Points, in no order, along strands that fork, close into loops and pass close to each other.
Points whose rows are less than 49.5 apart are linked; no others are. Some points are linked to none.
labot: [-11 -25  -6  14 -21  -1 -35   5  26 -20 -54   0   4 -16  12   8  -8 -25
  10  19 -16  -6  -6  -3  -8 -24 -13  -8]
loke: [ 13 -26  37  -5   1 -19  21  20   7 -16   7 -15 -14 -25 -27  61 -12 -24
 -13   0   0  12  29  37   8  41 -28   2]
riguv: [ 15  14  -1 -14  -8  26 -38  -2   8 -18 -27   1  17  19 -20 -25 -10 -16
   7  15   1 -22  -2  -1 -36   2  12   0]
dun: [ -7  -2  -7 -15 -12  -2  -6 -11  -7  16   2   1 -13 -15  13 -19  11 -10
  -2  16 -16 -14 -13  -3 -18 -18  17  -3]
sed: [ -1  19 -13 -25  -3  23 -39 -10   5  11 -15 -16  24  -8   1 -17   1  10
   1  11  10 -27 -15  -3 -33 -11  24   5]
zaz: [-13   4 -30 -33 -11   1 -10  -9  -5  14 -15  -4   1 -24  28 -19   8  -7
  22  -3 -11 -13  -9  -4  20 -45  14 -14]
fivi: [ 43   9  -1 -12 -24  15  14  14 -19  19  24  32   9  18   0   0 -15  30
 -30 -16   1  20 -11   3   9  11  11  18]
sofo: [ 11 -39  35   3  11 -31 -47  -1  41 -23  -5 -22 -34  -7 -17   9  18 -25
  23  36 -20 -12  39  20  14  41 -16 -48]
pudi: [  3   4 -12 -12  -6  21 -28   5  12 -22 -50   0  24   7  -4 -17 -14 -19
  25   2  -3 -17   4   1 -14 -24  -7  -7]
tufu: [ 21  24  -6 -22 -27  27 -46 -10   6  -8  -6  -5  20   8 -18 -12  -6   4
 -11  24  18 -16 -18  -8 -39  22  28   5]
regun: [  0 -14 -13  11   3 -24   7 -11  -4 -19  -7  -2 -14   8   0 -25   4 -22
  20   6 -21  -1   1  -6  -4 -15 -14 -32]
zok: [-17   2  -3  13 -11  -8   8 -12  -6   9  28  -2  -5   1   5  -6  18   7
  -9  10  -2  -8  -4 -21 -12   2  19  -1]
delu: [ 15   9  10 -13 -22  16 -28  -5   4  24  -2  12 -20 -14  -5  -6   2  -3
  -4  27   2   6 -21  -1 -20  18   3  12]
Gukuz: [ 37 -18  26 -13 -38  23 -23  34   4  28  19  10  13 -11   8  21  -1  44
 -13 -12 -12  16 -13  11  -6  25   0   4]
Fum: [  0  -4 -16  -7 -23  21 -33   4  13 -37 -49   1  42  19   6 -12 -10 -13
  27  -1   0 -20  13  -4 -10 -16   4 -11]
kan: [-16 -12  28  24  29 -43   6  -9  -1 -12 -10  -3 -25 -16 -22  -8   3 -23
  12 -10 -10  13  18  -1  20   0 -18  10]
baneg: [ 26  30 -15  -6   4  13  29   0  -4  12  27  13  10  24 -24  20  -7  19
 -36  -8  25   7  -7 -13  21  -9  22  10]
Mez: [ 37   1   5  -5 -25  22 -18  14  -8  28   4  21  14   1   9   4 -14  46
 -11 -14   7  19 -28   5 -12  19  -7  21]
Gero: [-10  -3 -28   0   8 -31  21 -13 -11 -16 -13  -9   0   0   7 -18  11 -29
  37   0   5  -5   7  -4  19 -27 -13 -42]
tedam: [ -8  -3 -30 -20  -6  -2   3  -4  -3 -17 -31   3  -3  -6  30 -19  -5 -32
  31  11 -12   5  -3   4  19 -29 -15 -28]
fef: [  0 -21  34   0  15 -24  23   5   7 -50  19 -28 -18 -24  -3  49  -2 -28
 -15   9  -8  12  36  37  16  52 -34   1]
dem: [ -2  24 -18  -3   6  11  41  -4 -23   5  25  11   6  28   8 -14  -1  11
 -21  -3  19  -8   2  -1   0  -3  21  12]
rer: [  9  20 -18 -11 -10  13  34  -3 -29  10  20  22   4  22  12 -12  -7  14
 -27  -2  17   0  -6   4  -1   4  19  16]
mif: [ 20  16 -16 -16 -13  18  17  -1 -29  25   6  25   6  11  18 -11 -14  22
 -22  -4  18   6 -19  14 -13   8   8  26]
rumaz: [ -6 -16  -4  15 -25   4 -40   6  27 -24 -57  -1  24   2  -1   7  -6 -17
  16  11  -3 -20   3  -8 -16 -20  -2  -7]
Vuz: [ -7 -14 -20  -7 -10   2  -8   0   3 -20 -38   3  -2  -7  26 -14 -12 -29
  21   9 -21   2  -8   6   0 -28 -20 -21]
zad: [ 19  10  13   4  13  21  18  19  10   7  23   6  16  21 -22  34 -12  24
 -15 -24   9  21   5  -8  27   8  -9   7]
dolur: [-28   5  25  13  18 -14   7  -3  11   9  16  -9 -10 -25 -13  33  11  -1
 -10   5   4  19  10 -13  25   9   2  24]
Lefa: [-14  14 -18 -22   7  24 -23  -6  -9  25 -15  -7  17  -9  34 -25  -3  20
   6  -9   4 -20 -17   6 -23 -19  14  14]
kuvi: [ -4 -14  -9   9 -32  10 -38   7  24 -35 -50   0  39  13   4   0  -3 -11
  21   7  -3 -25  12 -10 -18 -14   7 -12]
fabe: [-10   2 -12   4 -15  11  12  -5 -20  13  20  11   3   7  31 -13   0  17
 -17   2   5  -2 -16  -2 -16   8  11  15]
nuge: [  8  23 -13 -25 -13  28 -43 -12   4   0  -9 -15  26   1  -7 -15  -3   9
  -7  17  15 -25 -17  -6 -39   4  32   3]
Dab: [ 26  25   1 -17 -24  27 -46  -6  13   2  -8   1   8   1 -25  -6  -6   6
  -6  25  22  -7 -21 -10 -34  25  14   7]
pokod: [ 16  17   0 -12 -19  22 -40  -5   9  23  -7   1   3 -10 -11  -1   0  11
  -7  22  19  -3 -27  -7 -31  14   8  15]
fota: [-26   3 -25 -10   1   4  18  -3 -19   6   9  -4   6   5  40 -29   8  17
   3 -19  -9 -21   0  -1   3 -27  20  -1]
gole: [-36   2   1  27  23 -24  15  -8  -1   6   6 -13  -3 -12 -12   5  15   1
  -5  -8   6 -11   4 -20   3 -25  13  12]
divo: [ 41   3   3 -10 -25  19   0  16 -17  26  12  31   9   9   7  -1 -15  39
 -19 -16   2  22 -19   8  -3  16  -2  22]
Leda: [ 38 -16  23  -9 -32  22  -7  33  -1  20  25  16  18   7  11  13  -7  45
 -19 -21 -16  17  -8  11   3  24   0   5]
Piget: [-17   4 -30  -8   3 -31  18 -12 -10   0  -4 -14   2 -10   0 -11  21 -17
  30  -6   8 -17   6 -14  25 -39   8 -35]
fuz: [-13 -28  14  42  20 -45 -11 -13  13 -16 -14 -10 -13  -3  -8  -7   8 -12
  27  -9 -10   7  10  -9   8  -1 -27 -15]
sak: [-38   3 -12  20  21 -25  20  -5  -7   3   1 -19   4 -12  -4  -2  16   3
   4 -17   7 -22   3 -17   7 -37  14  -3]
sug: [-15  26 -12   1  48  10  40 -12  -3   4  13  12 -25   1  -5  23  -3  -5
 -30   3   7  26  -9   6  27 -19   3  29]
Tar: [ 15  23  -3 -10  32  15  26  -1   7  20  16  13 -11   3 -19  42  -8   7
 -29  -9  13  30 -14   0  40 -15   3  20]
romo: [  9 -16  37   1   3 -12  11  20  10   3  11 -12  -7  -7 -28  34   4 -11
  16   0  15  11  33  17   5  53 -23 -14]
lut: [-30   2  13  21  23 -32  10 -11  -1   6   4 -10 -13 -23 -23   8  15 -10
  -4  -3   1  -2   6 -17  12 -19  10  16]
bib: [-29  11 -23   1  15   4  31   0 -17  -2  14  -4   7  17  24 -27   5  16
   0 -19   1 -22   8  -3   3 -23  19   0]
nimu: [-16 -24  46   5  19 -24  12   9   6 -31   8 -21 -20 -26   5  31   1 -26
  -2  -1  -8  16  37  30  20  50 -30  10]
tob: [ -9  -5 -32 -10   0 -17  14 -13  -8 -20 -18  -3  -3   0  20 -19   5 -30
  34   7  -7   2   3  -1  19 -26 -14 -43]
pesug: [  0 -12  13   8  -9   4 -22  -2  11  -7  -2   9 -30   6   7 -22  -2 -15
   7  20 -28  14  -3   1 -14  23 -14  -9]
fenis: [ -8 -30  -2  37   8 -38 -12 -15  13 -23 -12 -13 -12   4   1  -9   9 -11
  24   2 -16   3   3 -11   0  -3 -24 -31]
momef: [ -7  -7 -14  13  14 -37  15 -13 -10 -12 -10  -8  -9   1 -13 -19  10 -24
  28  -5  -2  -6   6  -6   6 -22 -11 -31]
rukez: [-16 -19  48  12  22 -22   2   8  10  -6   3 -14 -18 -15  -6  19   4 -19
  15  -4   1  15  35  16  17  46 -28   7]
dofu: [-21  21 -18   6  22   9  40  -3 -18  -1  17   0   6  25   6 -17   3  12
 -11 -12  17 -16   9  -2   1 -14  18   9]
bol: [ 30   2  12   3 -10  20  16  25   2   5  35  11  23  27 -11  19  -8  32
 -18 -26  -1  16   7  -7  19  16  -1   0]
lofo: [ -8 -20 -10   7  -9   2 -21   1  13 -20 -39   2  -7  -7  19 -10 -13 -23
  12  13 -25   1 -10   3 -10 -20 -19 -12]
kir: [ -3 -20   1  13  -6  -1 -21  -2  12 -17 -20   7 -20   2  14 -21  -8 -20
   7  16 -33   6  -9   2 -14  -3 -16 -12]
mume: [  1  -7  -8   2  -2 -16   6 -13  -5  -7   3   2 -19   3  -5 -28   8 -21
  12  13 -22  -6  -2  -6  -9 -12   1 -24]
Sepe: [ 38  -8  19  -7 -24  21   6  31  -3   8  35  17  20  20   3  12  -8  36
 -21 -25 -15  19   2   4  12  21   3   0]
kod: [ -5   0 -18 -26 -10  -1  -3  -8  -9   8 -13  -2  -9 -18  14 -22   7 -18
  12   7 -19 -14  -8   1  -2 -35  11 -16]
Pekek: [-22   0 -26 -20  -7   3   0  -5 -12  13   0  -6   2 -14  40 -23  11  10
  10 -12 -15 -19  -9  -2   7 -37  19  -7]
zeg: [-23  23  -7  12  46  11  38  -4  -5   3   5   8 -12   7  -7  15  -7   1
 -22  -4  15  14  -3   1  17 -16   2  31]
dul: [ -1 -19  33  12   5 -11  -1  12  15  -3  15 -13 -12   5 -11  17   7  -5
  26   3   7  12  30  10   0  59 -25 -20]
Kizo: [-19  -2  16  18  25 -43  13 -12  -7  -1  -7  -5 -19 -22 -31  -5  10 -23
   6  -7  -2   0  12  -8  16 -20  -2   8]
bimin: [ 39  -4  13  -9 -30  25 -33  24   4  30   5  12  14  -8   3  13  -7  51
  -9 -11   2  15 -25   4 -14  22  -6  14]
tavi: [ -8   0  -2   0 -18  -5  -1 -15  -6  13  20   4 -14  -7   9 -13  16  -2
  -8  19 -11  -5 -12 -11 -16  -1  18  -2]
felod: [  8  10  -2 -13  -2  23 -33   1  10 -13 -39   1  15  11 -15 -24 -13 -18
  15   9  -4 -20  -1   3 -28 -13   2  -1]
Zirar: [-17   5  -8  20  -5   2  19  -7 -10   3  29   2   5  16  12  -1   8  18
 -13   0   9  -1  -3 -16  -8   9  11   9]
tomiz: [ 24  29  -6  -6  21  16  22   1   9  21  19  10   4  15 -30  36  -7  17
 -32 -10  23  13 -11 -11  31 -18  16  16]
tozas: [-30   2 -20   6  11 -32  19  -6  -9   2  -3 -20   5 -14  -3  -4  20  -4
  20 -16   9 -23   5 -16  20 -43  13 -19]
divud: [ -8  15 -14 -21   3  24 -33  -8   0  21 -16 -13  19  -9  18 -16  -1  18
   3   4   9 -23 -20   1 -30 -15  17  13]
loze: [-24  21  -4  23  37   8  33  -2  -6   4  11   3   0  15  -7   8  -3   7
 -14  -8  21   2   0  -8   7 -10   2  25]
muz: [ 17 -24  37  -1  -1 -14  14  25   9   1   8 -13  -5 -14 -37  51  -4 -11
   6  -4  13   6  31  27   2  45 -25  -9]
nudu: [  5  -6   5   4  -5 -10  -3 -11   1  -3  11   7 -27   5  -5 -25   9 -17
   7  19 -23   3   1  -6 -12  10   0 -15]
pidid: [ -5  13 -15 -15   3  25  -6  -2 -19  28  -8   5  13   1  31 -19  -9  24
  -7  -5  15  -9 -21  14 -30   0   7  24]
Modap: [ 41  19  -8 -12 -16  12  24   6 -12  11  31  25  11  25 -13   8 -10  25
 -37 -11  11  11  -6  -5  20   0  21  10]
Piga: [ 10  15   8   2  28  21  23  12   6  11  16  10   0  10 -19  38 -13  12
 -18 -16  12  31  -3  -3  34   1 -11  20]
vite: [-21  13  -5  26  12   4  24  -3  -6   2  24   1   7  20   0   5   1  17
 -14  -6  18   1   1 -17  -1   4   7  16]
gubuf: [-18 -28  31  36  25 -47  -8 -10   8 -18 -12  -8 -21 -16  -6  -3   8 -17
  19 -16 -13  14  17   0  22   7 -28   5]
sunu: [ -3   5 -12  -4 -11  19   2  -3 -21  24   5  13   4   2  32 -14  -6  20
 -15   1  10  -1 -23   7 -23   7   6  22]
Vetev: [ -6 -17  31  22  11 -16  -9   2  18  -5  13 -11 -18   8  -8  -2  10  -4
  26   5  -4  11  25   1   1  46 -21 -18]
basif: [ 21 -19  27  -9   6 -24  25   8   9 -41  24 -23 -18 -26 -21  65  -7 -26
 -25   9 -13  13  28  38  12  40 -30  -2]

How many points has the smallest loop of links through each point below? Write none if it is on no loop.
fivi | 14
Gero | 11
dofu | 15

A piece is two or more points that can be reached from each other along the links. Count, over all rows, the pieces, the separate loops (a circle has one, a figure eight two, a Y none), the forks (points with three links) and the tips (points with one).
pieces | 4
loops | 3
forks | 4
tips | 6

A tip is a point with one link. Name the tips that can be reached along the links from each point below, in the order of the rows.
tob | riguv, fenis
bib | delu, sug
fef | rukez, Vetev
